Each scene shows the same named points in several views. A view is turned or mirrored, shifted and resized as a whole, has a little noise and may leave points out.

Scene 1
View 1
k30: [-11   9 -34 -10  31  -4 -27 -17   5   4  -3 -14  24 -38 -29  14  -5 -11
 -21 -11   7  20 -16   1  13   2  -6]
k43: [  9  30 -72  -2  55 -19 -27 -38  17  38   2 -12  28 -39 -76  13 -31  28
  -1 -22  23  27   0   7  55  -6  -5]
k544: [  0   0 -15 -17  13 -26 -13 -17   4  17  -2   1  -3 -38 -69  41  -3   4
 -18  -8  30  14   0  19  30  19 -16]
k508: [-13  13 -28  -8  22  -5 -11 -14  16  -6   0   0   5 -21 -49  29  -4   7
  -2  -5  -3  -3 -12 -11 -17   4   0]
k940: [  1  15   0  19  19 -35 -16   0  18  12 -13   9   3 -46 -37 -13  20 -56
 -69 -28  39  16 -20  36  14  36 -10]
k830: [ 13  18 -26  11  16 -36  -6 -24  23  16   1  29 -18 -14 -62  21 -20  -5
  -7  -4  12 -10   8   1  20   2  -7]
k586: [ -3   5 -29 -14  11  -4 -31 -28   6   9   6   4  10 -25 -28  42 -15 -14
  11  19  -8   4   9 -17   4  -8 -21]
k576: [ 12  41 -61  25  31 -14 -32 -41  27  19  10  25  11 -14 -25   3 -35 -27
  12  13 -10 -10  14 -24   8 -21 -13]
k497: [-12  24 -39  -5  18   9 -45 -21  11   4   7  -6  27 -35 -19  26  -3 -32
   7  16  -7   9   7 -14 -24   1 -29]
k214: [-19  -9  -4 -33  -3  -3 -23  -5  -4   6   0 -11   5 -40 -66  67  18   2
   0   6  22  13   3  11 -13  27 -29]
k906: [  1  10 -45  -8  29  -7 -34 -31   4  13   3  -8  22 -34 -22  21 -22 -14
  -7   2  -4  16  -3 -10  27 -13 -13]
k119: [  2  50 -63  22  44  -5 -33 -30  32  14   4   5  27 -26 -37  -5 -15 -19
   2  -5  -1   1   1 -11  -9  -4 -11]
k366: [ -4  -6  -5  -8  17 -24 -16  -8  -1   8  -9 -10   8 -44 -36  13   6 -26
 -52 -21  26  25 -22  26  32  23  -5]
k493: [  7  21 -38  10  29 -24 -17 -28  21  15   0  14   2 -20 -47  12 -22  -5
  -9  -6   5  -1   0  -6  20  -4  -4]
k204: [  4  24 -54  -3  10  -5 -43 -39  10  31  14  14  12 -24 -52  49 -25 -10
  38  33   2   1  36 -15  10  -9 -41]
k754: [-12  16 -31   1  17   8 -39 -16   9  -7   3  -2  22 -28   1  14  -5 -43
  -9  11 -13   6  -6 -19 -21  -4 -17]
k459: [-19   4  -6  -6   0   3 -17  -7  13 -22   5  16  -6 -11 -21  38   3 -29
   1  20 -20 -18  -1 -23 -49   4 -14]
k292: [ -3  30 -42  10  48  -9 -18 -17  23   4  -4  -7  23 -32 -44  -9  -5  -5
 -29 -28  11  12 -23   5   3   5  10]
k244: [  8  27 -16  31  15 -35 -22 -17  25  16  -2  25  -3 -31 -29 -10   0 -60
 -38  -5  23   2   2  17  11  17 -19]
k23: [  8  18 -32   1  19 -30 -17 -25  16  31   1  14  -2 -31 -79  33 -13   6
  -1  -5  29   5  13  14  30  12 -20]
k477: [  0  20 -22  12  19 -19 -20 -15  21   8  -1  13   4 -29 -39   8  -1 -33
 -25  -6  11   1  -4   4  -1  11 -12]
k662: [  0  24 -30  18  10 -11 -25 -24  23  -5   7  27  -5  -7 -11  14 -17 -43
   2  19 -19 -20   8 -26 -19 -12 -14]
k37: [  8  11 -58  -8  22  -7 -52 -45  -3  39  11  -8  32 -41 -28  33 -33 -20
  10  19   9  29  21  -6  56 -16 -38]
k168: [  6   6 -39 -12  19 -17  -4 -34  14  -1  10  22 -17   8 -44  47 -46  29
  31  14 -29 -24   8 -41  17 -32   7]
k623: [  2  34 -60   1  29  -6 -35 -37  18  30   9   8  18 -29 -74  38 -21  12
  30  11  11   4  23  -7   6  -1 -28]
View 2
k292: [ 13  -5   9 -18   8  -3   1 -36  -4  -1  22 -37  18 -22  38   3  29   6
  63 -11  38  -7  15  12 -11  12   4]
k576: [-15 -21 -11 -58  15 -26 -33 -11 -28  -8  14 -28   2 -35  16  31 -23   3
   6 -14  22   0 -25  24  28 -15  28]
k940: [ 37 -52  15 -32   5  20 -16 -85  46 -33  24 -11  25 -21  38  28  40  50
  71 -16  32 -43  64 -16 -11 -13 -13]
k244: [ 19 -53   6 -57  13   3 -34 -65  22 -32  17  -9  13 -27  28  45   4  38
  38 -22  23 -33  29  -1   8 -25   2]
k906: [  1 -20 -15 -36 -10   0 -19  12 -13 -16  31 -30  13 -40   6  -1   8  10
  30  23  37   2  20   7  20   1  25]
k204: [ -7 -38 -44 -66 -16 -41 -23  55  -3  11  16  -4   6 -49 -11  29 -32  20
  -2  11  11  18  -1  29  13 -32   3]
k623: [ -9 -25 -36 -50  -8 -47  -9  41  -1  27   9 -23  13 -43   4  20  -8  16
  28  -1  12  19 -11  37  -9 -20  -2]
k119: [  1 -11  -6 -42  12 -34 -11 -21 -14  10  19 -27  14 -30  43  23 -14  -2
  44 -19  29   7 -13  19  16   2  15]
k586: [ 12 -22 -21 -45 -13   7 -14  30  -7 -12  19   6   1 -41  -4  10 -13  12
  -2  17  23  10  21  17  10  -8   2]
k168: [-20   4 -16 -40  12  21 -23  48 -54 -11  -4 -22 -19 -32 -33   5   6  -1
 -37   6   4   1 -26  55 -21 -16   4]
k43: [-32 -23 -30 -34  -9 -47 -10  21  -1  23  26 -80  32 -37   4  -4  48  23
  74  14  25   1  -4  31 -20  -9  23]
k214: [ 41 -32 -25 -30 -28  17  14  46  36   4  15  32   8 -45  -4   5  13  31
  23  20  22   8  65  13 -35  -8 -46]
k508: [ 21   1  -1 -25   2  17   4   9 -10   0   9   3   0 -30  13   6  11   6
  18  -4  25   6  18  26 -25   7 -19]
k477: [ 19 -32   2 -42   8   7 -17 -34  10 -18  17  -4   7 -27  24  26   9  22
  31 -13  24 -16  24   8  -2 -12  -5]
k662: [ 12 -13   2 -50  13  11 -25 -15 -28 -23  11  10  -9 -32  18  27 -37  -1
 -15  -9  25   2  -6  18  29  -6  14]
k497: [ 26 -17 -13 -44 -13  -8  -8  12  -3  -1  29  20   7 -40  28  15 -35   1
  15   6  35  21  23   4  33   7   4]
k37: [-19 -48 -43 -59 -28 -31 -32  39  -1  -9  40 -41  24 -49 -11   8  -4  25
  33  39  32   4  18   4  38 -21  43]
k366: [ 27 -40   2 -22 -12  33 -11 -30  30 -31  29 -18  22 -29   7   4  50  40
  59  15  36 -29  68  -7 -15  -3  -6]
k23: [ -5 -42 -24 -46  -4 -17 -15  10  21   5   5 -31  16 -35  -9  22  33  42
  40  -2   8 -13  16  32 -37 -34 -16]
k830: [ -7 -31  -7 -47  16   2 -24 -11  -3 -10  -1 -24   3 -28  -6  31  25  32
  12 -16   4 -22   1  35 -29 -32 -13]
k754: [ 31 -14   2 -37  -7  13 -13 -12 -13 -17  28  19   4 -34  30  16 -30  -5
   9   7  42  11  28  -4  38  14  10]
View 3
k292: [  5  -6   9 -22  18  24  17  18  16  12 -14  17   1   1  16  10  30  36
 -20 -24   4 -14  -3  23  -6  12 -14]
k214: [-28   8 -13 -20  23 -17  -7   2  15  49   9  -8   4  18   1   3   6   2
 -28 -12   8  19   4  -3  -5   6   6]
k30: [-10   8   7 -22  21  20  20  10  23  23  -8   3  -8  10  10  11  21  21
 -24 -26   5  -9  -3  11  -4   2 -10]
k576: [ 21 -16  14 -19   7  29  30   2  10  -8 -10   0 -10   7  34  16 -19  22
 -12 -41  19  -8 -17 -10  -6   7 -12]
k244: [  8  11  -6 -12  12  34  18   6  -6   5   1  14 -20   8  50  12  13  12
 -27 -36  11  16   2  31 -10  23  -2]
k43: [  9 -11  12 -43  38  20  22  48  14  21 -16 -12  -4  12  21   5 -13  42
 -30 -11 -10 -28 -16   4 -16   5 -22]
k906: [ -5   5  12 -25  21  24  29   7  23  17 -10  -9 -13  15  16  13   0  19
 -21 -33   6 -15  -8  -4  -2  -2 -10]
k662: [ 11  -9   9  -5  -2  21  21 -27  14  -6  -2   8  -6   8  26  17  -7   3
 -10 -47  29   7  -7  -5   2  12  -1]
k477: [  3   1  -1 -15  14  21  12   3   7  11  -3  11  -8   9  31  11  13  16
 -23 -29  11   8   0  20  -6  17  -3]
k168: [ 15 -19  23 -21  19  -4  18 -29  30  -2  -8 -16  13  13   3   9 -45   4
 -24 -26  10 -25 -13 -10   6  18  -7]
k493: [ 12  -5   8 -23  20  18  17   5  14   7  -9   0  -3  10  24   9  -9  19
 -26 -25   4 -11  -8  13  -6  17  -9]
k459: [ -9  -7   2  -1   0  -2   6 -39  23  13   4  10   7   8   4  14   8  -3
  -9 -38  29  14   1  -7   6   9   7]
k508: [ -2 -10   7 -16  16   0   6  -5  22  19  -5   7  11   6   1   9   9  18
 -20 -22  11  -5  -4   5  -1  12  -4]
k754: [-12   4   7  -9   3  24  24 -12  22  12  -3   6 -13   9  15  17  21  11
  -7 -46  26   5  -3  -9   2  -6  -3]
k23: [  5  -2  -3 -30  29   3   6  19   3  22  -1  -7  -2  14  29   2 -18  19
 -36 -13  -5   1  -6  13 -13  21  -6]
k37: [ -8   8   9 -37  29  25  32  31  16  28  -6 -30 -24  23  28  10 -22  19
 -25 -28   0 -13 -15 -22 -12 -11 -13]
k497: [-11  -2   2 -14   6  16  19  -1  18  21  -1   2 -10  10  14  13  13  14
  -6 -40  25   8  -7 -22  -5  -9  -3]
k366: [-16  27  -4 -22  28  20  14  10  14  32  -3   5 -15  16  20  10  30  12
 -39 -21  -4  -2   9  41  -5  17  -2]
k940: [ -6  26 -13 -14  20  33  12  14  -3  19   0  24 -18   8  43  12  42  17
 -36 -26   0  15  14  56 -10  26  -1]
k204: [  4 -11   5 -25  15   6  20   4   9  15   3 -23 -10  19  28  10 -44   6
 -14 -33  18   7 -20 -40  -9  -5  -4]
k544: [-10   9  -6 -29  32   0   3  12  10  35   2  -8  -3  17  19   3  -4  10
 -41 -12  -5   3   1  22 -10  19  -2]
View 4
k754: [ 16  11 -10  -9  24  -3  12   8 -13   0   3  28   0   4  -3   8 -12  10
 -20  13  -4  -6 -10   0   3  14   8]
k244: [-11  11 -38 -34   0  -6 -19   6  -4 -14 -13  -2  52  -1   4   4   8  -7
 -44 -22 -15 -10 -18  -1  12   8 -23]
k37: [-12  18   6 -23  10   3  19  -3 -49 -20 -37  -2   0  52 -16  12  28   1
   1  12  -1 -18  18 -23 -23 -23 -17]
k586: [-10   2 -10 -12  11  -3  24   6 -26  -7  -4   9  -9  10   4  18  -3  16
   0  17   0 -21  15 -19  -5   1 -16]
k830: [-30 -17 -42 -38 -18  -1  12   1 -17 -20   0  -8  27  -3  18   4   4  -2
  -3  -2  -7 -33   4 -25  13  -4 -40]
k508: [  7 -16 -36 -16  -2   4  22  21  -5  -5  19   6 -11   1  13   4  -3   9
  -3  21 -10 -27   0 -24  20   7 -19]
k292: [ 26 -11 -43 -37  -6  13   4  18  -3 -12  13   5  11  29   0 -17  18 -21
 -17  10 -18 -18 -24 -19  32   0 -12]
k477: [ -8  -1 -34 -23   1  -4   3  14  -5 -10   3   3  18  -3   8   8  -1   4
 -25   0 -11 -17  -6 -12  12  10 -21]
k459: [ -1  -4 -21  -1  17 -10  22  13  -1   6  21  25 -10 -33  19  22 -36  28
 -11  16  -3 -19   3  -7   8  23  -8]
k119: [ 21   1 -24 -41   3  18   7  -6 -25 -22 -20  35  13  18  13 -16   8  -3
  -9  15 -13 -27 -21 -20  21   3 -11]
k204: [-20  12  -3 -20   5   3  23  -6 -49 -22 -44  17  -8  10  17  18   6  26
  10  20  -3 -42  27 -35 -10  -8 -31]
k497: [ 17  17  -8  -6  22   3  12  10 -22  -7 -17  28 -11   7   6  11  -3  19
 -16  18 -10 -18   0 -15   4  12  -2]
k623: [ -3   0 -21 -32  -6  14  19   4 -43 -26 -37  13 -12  21  22   5  19  14
  10  23 -12 -46  15 -44  11  -7 -36]
k493: [-10 -11 -33 -39 -10   5  17  -1 -20 -17   0   2  20  14   8  -2   7  -9
  -1   6  -6 -25  -3 -22  12  -9 -27]
k366: [ -5   1 -43 -14   0 -10  -8  40   8   0  20 -37  17  32 -18  11  25 -15
 -39  -6 -16  -1  -7  -9   9  -3 -19]
k168: [-32 -36 -16 -34 -12   3  59 -19 -35 -13  21  15  -3  -6  17   7 -24   6
  41  24  13 -36  21 -26  -4 -13 -28]
k43: [  3 -12 -34 -47 -20  21  19   7 -37 -29 -19 -14   2  67   1 -14  50 -24
  10  17 -14 -37   3 -42  15 -30 -33]
k214: [-10   0 -33  12   6 -12   8  54  -2   3   6 -27 -35   7  10  35  12  27
 -20  18 -20 -26  26 -36   8   8 -31]
k940: [  1   9 -56 -24  -2  -9 -35  36  19  -6   8 -28  46  14  -7   1  26 -18
 -62 -25 -24  -1 -26  -2  23  10 -23]
k662: [-11   2 -16 -28  12  -2  19 -16 -18 -11  -3  39  24 -24  14   7 -29  14
  -9   4   2 -18  -7   0   2  14  -8]
k30: [ 13  -3 -27 -18   4   2  12  21 -10  -4  11  -5  -3  34  -9   1  14  -8
 -17  12 -10 -10  -5 -15  11  -4  -9]
k544: [-23  -9 -41 -14 -13  -8   6  37  -8  -9   5 -39   1  21   3  18  25   0
 -15   4 -15 -25  17 -30   8  -9 -40]

In a view up to two points have been moved. Name them for each view, in the order of its rows, or write -.
view 1: -
view 2: k662
view 3: k37, k204
view 4: k477

Scene 2
View 1
k770: [-10  18  16  -8 -21  10  19  -9  25  -9  11   8  36 -13 -23 -22  20  -3
  -8  -2  14  -5  23 -19  15   0 -29]
k616: [ -9  15   5  18  -9 -18   4 -10  10  15  -3 -11  23   4 -26  -7  18   5
  16  -9  13  13  14  -2   9   4   8]
k807: [  1  15  13  -7 -20 -26  16  -2  23  -3  -3 -14  15 -21 -16  18  21  -7
  21 -11  37  -2  13 -16   5  -3 -34]
k322: [ -2  15  19 -17 -19 -22  26   3  35 -16  -6 -27  20 -34   0  35  20 -17
  31  -9  42  -2  17  -9   1  -1 -46]
k685: [  3  29  -2 -12 -26 -22 -24   3   5 -33 -23  13  12  23 -46 -21  16   3
   3 -14  31  -1  -2 -28  -3   6 -45]
k762: [  5  10   9   4 -19   0   7   0  19  12   6   2  12   3 -30   3  28 -36
  10 -26  28  -2  -1 -30  18   3 -12]
k721: [  3  25   3   0 -26 -48  -2  -5  12  -7 -12  -8   8  -6 -25   7  14  20
  15 -10  36   5  11 -14  -5  -4 -31]
k661: [ -5  14  11  -2 -20 -50  19  -1  18   8 -16 -32   9 -36 -12  22  21   4
  28  -8  38  -1  26  -9   5   4 -32]
k295: [-23   4  12  -1  -9   3  20   4  14  22 -23 -21  26 -18 -38 -23  34 -40
  11 -18   6 -12  28 -22  45  30  -4]
k706: [ -9  12   2  25  -8 -21   5  -8   8  29  -4 -11  15   4 -33  -6  21  -5
  17 -17  12  11   8  -7  16  11  20]
k414: [ -1  17   5  -1 -26 -14   3  -2  12   5  -7   6  11  -1 -39 -16  27 -17
  -4 -20  29  -9   8 -34  17   6 -31]
k144: [-17   8  15  25  11  42   9 -13  22  11  20   3  55  29 -25 -22  19 -21
  15 -11 -19  20   3   8  22  10  47]
k827: [ -3  12  11   0 -24  -9  18  -8  19  15   5   3  16 -17 -34 -14  28 -15
  -8 -15  25 -11  16 -30  21   1 -25]
k999: [ -6  20  17 -12 -22  -5  21 -13  30 -19  12   4  36 -21 -14  -9  17  13
  -1   5  23  -3  23 -11   2 -11 -39]
k797: [ -1  21  14 -11 -19 -13   6  -3  22 -24  -3  -1  24  -8 -20   1  16   1
  12  -6  30   0  12 -14  -2  -3 -39]
k335: [ -5  14  13  14  -2  -7   9  -6  17   5   6 -15  26   5 -14  13  17 -10
  31 -12  17  17   3   2   4   3  10]
k679: [-14  12  10  -1 -17   7  13  -5  16   6  -8  -2  29  -9 -36 -30  26 -18
  -2 -12   8  -8  20 -22  28  16 -13]
k264: [-31   2   6   4  -4 -17  13  13   5  27 -48 -44  19 -21 -41 -18  32 -38
  30 -20   4  -9  32 -13  48  45   2]
k306: [  1  26   6   1 -32 -31  12 -19  19  -3  16  11  21 -16 -23 -18  14  39
 -18   4  24   0  25 -16  -5 -18 -37]
k16: [ 10  17   9   5 -20   3   0  -7  19   2  18  16  14  17 -32   2  24 -24
   4 -25  33   2 -12 -29   5  -8 -15]
k549: [ -4  23   1   5 -18 -38  -8  -3   9  -8 -18  -9  16   2 -29  -4  13  19
  19  -6  24   9  12  -6  -2   4 -20]
View 2
k721: [-21  53 -10  -7  -5 -27 -24  15 -16 -12  20  15   1   7 -19  10  22 -10
 -15 -20  28  14  22  23 -12   6  -7]
k679: [ -5  -4  -9 -17   2 -41  10 -31   4  -1  18 -30 -32  11  20  13  46  -3
   2 -20  11  16  16  19  -2 -13   5]
k827: [ -5   8 -20 -12  12 -49  -2 -20  -1  -9  24 -32 -25  12   3  10  54   2
  -5 -38  14  20  10  30 -12 -19  -2]
k706: [-21   8 -17  -7 -14 -33  25   0  -6  -1   9  -4  -3   9  19   1  23 -14
 -26  19   7  37  -3  16   1 -12 -10]
k414: [ -1  14 -24 -23   3 -50  -5  -7  -1   3  21  -9 -29   6  -3  26  43  -4
   6 -27  20  25   4  19 -15  -3  -1]
k685: [-10  37  -6 -33 -14 -33 -22   2  -2   9  24  22 -39  -1  -5  45  28 -15
  22 -26  39   6  19   3 -13  28  15]
k144: [-12 -37 -10  20 -28 -27  61 -53  -2 -16  14   1 -30   1  71  19  35 -31
 -29  34  -6  30  20   1   6 -16  14]
k770: [-10   5  -7   4   2 -37  -3 -37  -3 -23  29 -16 -32  11  18  17  58 -10
 -10 -39  16   5  37  18 -14 -11  12]
k16: [ 13   3 -39   4 -12 -50   3 -12 -12 -11  31  24 -29  -6   1  43  45 -15
 -10 -14  16  35   4  15 -23   2  -3]
k295: [  1 -10  -6 -31   4 -57  24 -45   5  16   8 -49 -14   6  13   2  35   6
   1  -4   0   9   2  33  15 -27  -2]
k335: [ -5   7 -17  26 -19 -37  22 -30 -21 -22  18  15   6  -3  16   7  23 -19
 -41  19   2  19  20  25   1 -16  -7]
k762: [ 15   1 -33  -7  -4 -58  11 -21  -9   1  23   4 -20  -6  -2  31  40  -5
  -9  -8  11  28  -1  25 -11  -9  -7]
k661: [-12  50  -7  -3   7 -43 -22  -8 -20 -10  18  -7  24   9 -33 -12  20   4
 -28 -17  14   2  18  43   0 -18 -17]
k306: [-35  41 -13   8   3 -14 -27  14  -6 -37  32  -6 -22  24   3   5  57 -16
 -19 -49  29  22  38  12 -27  -1   4]
k616: [-23  15 -10   0 -15 -27  17  -7  -7 -11  12   0  -5   8  19   2  24 -16
 -26   8  11  24  15  16   0  -8  -4]
View 3
k685: [-10  -5  17 -19 -21 -16  21 -36  19   7  -1  28  17  10  23 -12  28  -2
  -4  -3 -19   6  24 -30  11   1 -11]
k999: [ 14   4  34  -4  41 -31  24 -36 -19  23  16  -1   3  13  26 -21  16 -10
   9 -26  -6  25   4 -18  -4 -29 -12]
k770: [ 19   0  33   8  31 -34  25 -19  -8  14  13  -4   1  15  15 -29  20   1
   5 -34   1  17 -10 -12 -11 -15 -11]
k807: [ 12   5  13   1  16 -24   6 -48 -31  24  -1   8  11   8  16  -7  20 -14
 -11 -45 -17   6   4 -13  23 -39   2]
k721: [ -8  -1  16 -12  -1 -17  15 -60 -22  21   2   4  29  15  18 -17  28 -13
 -16 -22 -24  15  24 -22  15 -40   5]
k706: [ 11  -7  -1  26 -14 -18  28 -36 -10   0  -8 -21  26  29  -7 -43  37  -7
 -30 -39 -14   2 -10  12   3 -41   8]
k295: [ 20   9  16  27   9 -26   2   2 -10   0  -4 -24  13  12 -11 -24  26  14
 -24 -53   5 -28 -35   6  13   2  13]
k762: [ 20 -13   1  20 -13 -29  13 -32  -5  10  -9  22   5  13   9 -17  29   0
 -13 -55 -11   1 -19  -3   9 -22  -5]
k264: [ 11  23  10  24   0 -13  -5  -2 -14  -5 -11 -42  28  13 -21 -22  31   5
 -41 -43  -1 -48 -27  10  34   1  28]
k322: [ 21  22  14  -1  37 -21  -3 -49 -44  33   0   7   1  -1  19  10   7 -30
  -5 -47 -16   1   3 -10  39 -44   2]
k661: [  3  14  14  -2  19 -16  -2 -53 -46  27   0 -16  25  11   7  -9  23 -18
 -25 -41 -18   0   9 -13  32 -47  20]
k306: [ -5 -13  40 -10  22 -34  27 -51 -25  24  20  -4  23  22  25 -35  29   3
  -1 -20 -10  43  17 -32 -18 -37  -2]
k616: [ 12  -2   7  17  -1 -15  32 -37  -9   4  -3 -20  22  26  -1 -39  32 -13
 -19 -31 -13   8  -3   8   1 -40   3]
k549: [ -5   4  14  -7  -3 -11  26 -49 -10  10   1  -9  29  20  11 -25  29 -16
 -17 -13 -20  10  22 -13  13 -32   2]
k679: [ 11  -5  20  14   3 -30  16 -15   1   4   1   0  10  15   6 -28  30  11
 -12 -37   0  -1 -14  -8  -2  -6  -2]
k797: [ 10   5  22  -7  19 -19  20 -39 -11  18   5  11   6  11  22 -10  17 -15
   2 -24 -13  11  10 -15  12 -26  -9]
k335: [ 23   6  -3  23   2 -13  33 -41  -9   5  -8  -7   9  22   1 -30  25 -29
 -11 -40 -16   4  -9  18  11 -52  -6]
k16: [ 17 -21   1  17 -19 -31  24 -41   4  10  -9  34   2  14  18 -22  29  -5
  -5 -48 -13  18 -11  -6  -2 -30 -16]
k144: [ 42  -1  -4  51   2 -18  63  -6  24 -17  -8 -24  -2  34 -10 -60  29 -21
   1 -36   0   5 -36  44 -23 -37 -22]
View 4
k999: [ -3  -5  -6  -9  22  -5 -39   4  22 -31 -10 -53  10  -2 -16  33  29   1
   7  48  -1  25 -21 -10 -31  17  28]
k306: [ 13   1  -4   7  13 -15 -17   8  24 -32   8 -76  -1  -8 -15  17  12 -12
   2  34   3  23 -17   6 -10  33  39]
k414: [-11   3   4  -1  22 -15 -21 -18   9   3 -10 -40 -32   9 -20  25  28  -9
  32  15 -11   7  -2  10 -10  22  -7]
k770: [-21 -10  -9 -12  19  -6 -28  -3   9 -12   2 -43  -6   4  -9  28  33   6
  23  47 -12  14 -25  -8 -23   6  17]
k549: [ 14   8  -9   8  15 -30 -20  -2  24 -27 -14 -20   0  20 -17   4  24  -7
  19  12  15  11  12  15 -25  41  18]
k322: [ 17  22  15 -15  35  -9 -54  -6  50 -27 -60 -32  15  14 -42  41  39   3
  23  41  21  20  -4  -3 -45   8   0]
k827: [-10   2   5  -3  18 -15 -22 -13  18   6   1 -52 -24  10 -22  30  33   0
  41  40  -6   7 -21   6  -9  -1   3]
k797: [ -3   2  -3  -6  25  -9 -39  -6  19 -27 -28 -33   1   5 -20  27  31  -3
  12  24   0  22  -2  -2 -35  30  12]
k706: [ -2  24  -6 -13  10 -33  -4  -1  10 -16 -11  -9 -20  38   8  -6  25   8
  58  23  11 -12 -10  33  -9  17  15]
k807: [ 13  21  10 -10  27 -14 -35  -7  35 -20 -40 -36  -1  14 -27  28  30  -2
  26  30  14  17  -4   7 -29  17   6]
k616: [ -3  16 -11 -13  10 -27 -11   1  12 -24 -10 -13  -8  29   5  -2  27   7
  43  26  11  -4 -12  21 -18  21  24]
k335: [ -9  27  -6 -29  21 -17 -23   3  11 -35 -38  -4  -4  32  10   3  31  15
  45  29  10   0 -14  20 -32  17  20]
k144: [-55   6 -28 -45  12 -11  -9   8 -24 -27  -2  17 -15  41  53 -10  36  34
  62  40 -16 -17 -41  13 -30   4  30]
k661: [ 33  27  11   2  20 -31 -29  -2  52 -19 -38 -34  10  24 -43  23  32  -1
  33  37  31  11   4  16 -24  10   8]
k264: [ -3   0  -7   5   4 -46 -18 -25  30  28   3  22 -12  58 -32  15  64  17
  73  40  18 -24   8  17 -18 -20 -23]
k762: [-19  21  10 -23  27  -9 -23 -16   6  -4 -33 -29 -34  18  -6  23  28   2
  47  15 -10   3 -12  13 -15  15  -9]
k721: [ 24  18   2   7  20 -26 -24  -4  32 -27 -27 -39  -2  11 -27  12  19 -14
  14  12  15  17  10  17 -21  43  17]
k16: [-25  24   7 -27  31  -1 -23 -12  -5 -18 -36 -38 -36   6   4  18  18  -6
  36   4 -18  10 -15  13 -16  33   2]

In a view up to two points have been moved. Name them for each view, in the order of its rows, or write -.
view 1: k827
view 2: k335
view 3: k679
view 4: -
